The views of a scene show one set of named points, each view turned or mirrored, and shifted as a whole, with a little noise and some points left out.

Scene 1
View 1
(129): [ -8  -8  16  -1   9  18 -10   2 -12   5  -7   1   3  -5  11 -11 -17  -5
   0   1 -14  24  16]
(154): [-16   4  -5  11  -7  30 -17   4   6   1  15  -1  -5  11  -5 -20  -4  -3
  16   3  -9  24   8]
(141): [ -5   4  14   9  -4  16  -5  12   0   3  18   7 -13   6  -9  -6   1 -23
   9   0   1  20   8]
(145): [-14   7  -6  12 -11  12  -2  -3  -7  14   7 -38  -6   3  -1 -26 -17   9
  18  17   1   8   1]
(20): [-15   5  -2  10  -6  26 -12   4   2   5  13  -8  -8   7   0 -17  -5  -4
  13   5  -7  21   8]
(227): [-18   9  -9  12 -12  24 -13   0   3   6  12 -21  -4  10  -3 -25 -11   7
  20   9  -6  15   6]
(19): [-10   6   6   8  -5  15  -6   5  -5   9  12 -13 -11   2   0 -14  -5 -11
   8   8  -1  16   7]
(232): [ -9   0   8  -7  11   6  -2  -8 -27  23 -14 -40  -3 -18  26 -22 -25   3
  -6  17  -8  20  12]
(27): [  1   1  28  -6  12   5   0   9 -19  14   3  -5 -18 -14  13  -3  -3 -35
 -12   4  -3  28  14]
(34): [ -5   4  13   0   4   8  -1   5 -15  15   7 -17 -14  -9  10 -12  -7 -18
  -3   9  -2  22  10]
(13): [-15  -6  -2   0   7  16 -13 -11 -17  14 -18 -30  15  -8  18 -27 -34  26
   8  12 -16  16  12]
(82): [-18  18 -10  13 -15  23 -12   7   6   9  28 -21 -22   9  -2 -21   7 -14
  17  11  -2  22   3]
(74): [-10  10   4  19 -18  18  -3  11   9   2  27  -1 -15  14 -21 -10   5 -14
  22   4   6  11   0]
(186): [ -7 -11  12   5   6  11  -4  -5 -14   7 -14  -8  18  -1   2 -17 -32  19
  11   6  -9  10  11]
(78): [  1  -4  26   5   0   6   5   9 -11   8   6   4  -6  -2  -6  -2 -11 -18
   4   4   3  13   8]
View 2
(82): [ 20   1 -17  -2 -11 -15   0   4  17   4  10   1  12   3  19  -3  -4  -1
  -8   5   2   8  32]
(34): [ 15  -2 -13   3  -8  -4 -23 -16  12  -5 -10   5  24  -6  14 -15  -2   8
 -10   6 -18   0  13]
(227): [ 16  -2 -15 -14 -11  -4   0   6  22  -6  13 -17  17  13  13   6   1  -5
 -10   5   1  13  20]
(13): [ 20 -12   4 -31 -16  22 -17 -19  14 -10   7 -32  19  13  -1  11  -4  11
 -13  14 -23   9  -4]
(20): [ 11   1 -19  -5  -5  -4   1   3  16 -10   5  -9  17   5  14  -2   4  -3
  -8   1   3   8  13]
(129): [  6   1 -15  -8  -3  11 -18 -15   8 -22 -13 -10  27   2   6  -9   7   7
 -11   3 -15   1  -9]
(78): [ -3  -2 -21   8   0  -3 -26  -8  25 -14 -14   0  36   0  14 -18  13  -6
 -11  -3 -20  -1   9]
(19): [ 11  -1 -16  -1  -6  -6 -10  -2  20  -7   0  -4  23   4  14  -8   3  -2
 -12   3  -8   6  18]
(141): [ -1   5 -28  12   1 -11  -9   3  21 -15  -7   5  29   0  21 -15  14  -9
  -8  -7   0   4  14]
(145): [ 20  -7 -10 -16 -17  -5  -5   3  27   5  19 -18  16  13  14   8  -2  -7
 -12   9  -6  13  31]
(74): [  0   4 -31  14  -1 -25  -1  19  34  -2   6   8  27   5  27 -13  13 -18
 -10  -9   6   8  38]
(232): [ 27 -10   3 -17 -19  13 -31 -29   8   1  -4 -11  20  -1   3  -4 -12  17
 -13  19 -33  -1   5]
(186): [  5  -9  -7 -23 -10  19 -23 -13  26 -17  -1 -30  33  15   2   2  10  -1
 -14   6 -24   9  -6]
(154): [  8   5 -23  -5  -6  -5   6  11  15 -17   6 -12  18   7  15  -1   7  -6
  -7  -1   9  11   9]
(27): [  8   2 -18  14  -3  -2 -27 -22   4 -10 -23  16  30 -13  13 -27   2  10
  -8   3 -20  -7   4]
View 3
(186): [ 10 -24  17 -10  -9 -13  -6  14  22  11 -22   9 -17   5  24  10  27   4
 -10   9   3  16 -13]
(145): [ 28 -29  -7   9  -6  10 -14   0   5  -4 -26   9 -28  10  -8  15  -7   2
 -31   4   0 -11  -4]
(154): [ 21 -27 -15   4  17  15  -9 -19   7  -2 -17  16 -13  -4   5   9   5 -13
 -27   3  -4   9  -2]
(34): [  8 -20   1   7 -10 -14 -18  -5 -12  12  -4  21 -13  -5  12  -4   8  -6
 -16  11  -2  -3  16]
(129): [ 11 -21   6  -4  -4 -15  -6  -7   6  11 -13  18  -5  -8  21   1  24 -15
 -12  14  -2  15   1]
(227): [ 27 -30 -11   6   5  12 -12  -8   9  -5 -24  12 -20   4  -2  13  -2  -6
 -29   3  -1  -2  -6]
(82): [ 21 -25 -18  14   3  11 -18 -15  -8  -3 -14  19 -18   0  -8   6  -9  -7
 -32   3  -3  -8  10]
(74): [  8 -25 -27  -1  22  26 -24 -10  -2   3  -8  18 -25  -3   2   4  -2   7
 -25 -13   2   5   9]
(27): [ -2 -15   2   4  -7 -20 -21  -8 -19  18   7  28  -6 -14  19 -13  17 -11
  -9  10  -4   4  25]
(19): [ 12 -22  -9   5   2   3 -17  -6  -3   5 -12  18 -18  -2   5   2   6  -4
 -22   3  -1   0   8]
(232): [ 20 -22  21  10 -36 -33  -9   8  -6   7 -18  14 -15   6  10   4  11 -10
 -17  28  -4 -11   6]
(13): [ 32 -28  21   6 -25 -19   1   6  18  -2 -34   6 -13   9   8  15  13 -11
 -21  24  -1   0 -15]
View 4
(186): [ -4 -21  15   6  -3 -16 -11  -1 -34  -2 -20 -16  15  -2   3  19  -5  -7
  12   8   6  -9  12]
(129): [ -2 -18  21  10   1  -8  -5  -2 -26  22 -10   3  14  10   3   4  -5  -4
  11  10   1   8   2]
(232): [  9 -27  28  10  18  -8 -15 -18 -48  12  -4   4  32  -3  25  20   2  -8
  -2   9  13 -17  -2]
(227): [-17 -29   5  17   1   2 -17  -5  -1   1   9 -10   6 -20  10   6  -2 -13
   5  -4  -5  -8   3]
(34): [ -4 -13  21   7   7  -2  -4  -8 -27  25  10  12  18   6  20  -2  10 -19
  -1   8   1  -3  -1]
(74): [-29  -7  -3   9 -11   0  -4   5  10  13  23  -2  -8  -8   9 -12  10 -31
   2  -4 -15  -4   6]
(20): [-17 -21   8  15  -1   2 -13  -3   0  15  10  -1   4 -11   8  -1  -2 -12
   6   0  -7   1   1]
(78): [-10   0  14   1  -8 -12   1   2 -23  19   2   5   5  15   8  -8  10 -27
   5   8  -3   2   8]
(154): [-17 -24   7  18  -5   3 -12   0   8  15   9  -4   0 -13   2  -2  -4  -9
   9  -2 -10   6   1]
(19): [-13 -16  11  11   0  -2  -7  -3 -11  16  11   4   8  -5  13  -1   6 -19
   1   2  -4  -4   3]
(13): [  2 -36  21  13  10  -9 -19 -12 -36  -3 -16 -14  26 -16  11  28 -10   3
   9   5  11 -13   2]
(141): [-19  -6   7   9  -9  -2  -2   5  -1  26  12   7  -2   6   7 -15   8 -23
   6   2 -11   7   4]
View 5
(13): [-24   5  15  14 -12  -2   6  29 -23 -16  -3 -13 -13  10  30 -26   6 -22
  -8   8 -18 -14   7]
(78): [ -5  13  10  14  -2   7  -6  -5  15 -30   7  -4   4 -28   8   3   3   0
   5 -10   1   1  -9]
(34): [-15  22   0  15  -2  14  -7  12  -6 -39   6 -15  -1 -18  15  -1  -6  -5
  -1  -7  10   0  -6]
(82): [-22  11 -27  -4  23   6   4   2 -14 -41  14 -17  -7   3  10   6   6  -7
   1  -1   8   4  -3]
(20): [-20   3 -11   4  17  -2  -4   3  -1 -27  11 -10 -12   6  11   3   7  -3
   3  -1  -2   0  -7]
(129): [-15   9  14  25  -9   2 -14  14   6 -22   2  -7 -12  -7  16  -8   0  -3
  -3  -6  -5  -7  -9]
(19): [-16  11  -8   4  10   5   0   2  -2 -33   9 -11  -4  -8  10   1   4  -5
   1  -4   2   1  -4]
(74): [-12   3 -21  -7  27  -1   4 -19  11 -33  18  -4   2  -9  -1  13  14   1
  10  -7   0   5 -10]
(141): [-13   9  -6   8  15   2 -10  -8  16 -34  14  -5  -3 -14   2  12   5   6
   7 -12   5   3 -13]
(27): [-12  27   7  28  -5  19 -20  13   5 -41   4 -14  -2 -30  11   2 -12   3
   1 -13  17   4 -13]
(186): [-14   1  22  13 -13  -4   5  13  -2 -12  -3  -4  -5  -3  21 -21  10 -14
  -3   3 -20 -13   2]
(227): [-23   1 -15  -5  17  -6   9   3 -11 -26  12  -9 -10  11  13  -2  12 -10
   1   4  -7  -4  -1]
(232): [-18  24  11  19 -16  17   0  30 -27 -34  -5 -21  -3 -12  29 -22  -6 -19
 -10   5   4  -8   5]
(145): [-20   5 -17 -11  13   1  17   3 -23 -30  10 -13  -1   6  15  -7  12 -16
   0   7  -8  -4   7]
(154): [-22  -2 -13   4  19  -7  -7   0   3 -25  15  -6 -17  10   8   6  10  -1
   3  -2  -3  -2  -9]
View 6
(141): [ -3   4   1   7 -24   7 -24 -15  19  -1  10  -2  12 -19  12  -4   8 -11
   4   3  10  12 -11]
(227): [  8   5  -2 -13 -13   5  -3 -15  13  -1   1  -5  18   3 -18  16  12 -22
   6   7  -4  25  -2]
(145): [  5   3  -6 -14  -8   5  11 -17   5   4   1  -1  23   7 -20  22  20 -25
   9   3   4  28   3]
(154): [ 12   4   0  -7 -19   5 -18 -19  19  -6   4  -5  15  -4  -9   6   2 -18
   0   8  -6  19  -8]
(19): [  1   7  -2   1  -7   7  -5 -14  13   2   6  -5  19  -9   0   6  15 -13
   1   1   7  16  -4]
(13): [  8  25  -3  -6  34  11  17  -1  24  -7 -10 -14  15   7 -21  29  17 -10
 -12   1 -19  26  -1]
(27): [ -7  17   0  25  13  12 -13 -12  20   3  16  -9  23 -23  25 -12  16  -1
 -14 -12  18   4  -6]
(82): [ 11   0  -2  -9 -14   6  -8 -26   5   6  13  -2  30   0 -11   6  12 -25
   5   2  13  19   2]
(186): [ -6  21  -3   2  16   7   9   7  28 -11 -13 -10  -1  -5  -4  26  17  -5
  -7   0 -20  24  -7]
(129): [  1  20   1  10  14   9 -11  -5  30  -9   1 -13  11 -14   5   4   8  -1
 -13   0  -8  14 -10]
(78): [-16  10  -1  17  -7   8  -8  -2  20   0   3  -4   6 -23  18   2  17  -4
   0  -4   8  13 -10]
(74): [ -3  -6  -2  -3 -42   2 -16 -18  11   4   7   5  12 -14   1   2   9 -19
  15   7  12  19  -7]
(20): [  8   6   1  -5 -13   7 -13 -18  17  -3   5  -6  19  -4  -9   7   7 -17
   0   6  -1  18  -5]

In a view up to two points have been moved. Name them for each view, in the order of its rows, or write none.
view 1: (145), (82)
view 2: (74)
view 3: (186)
view 4: none
view 5: none
view 6: none
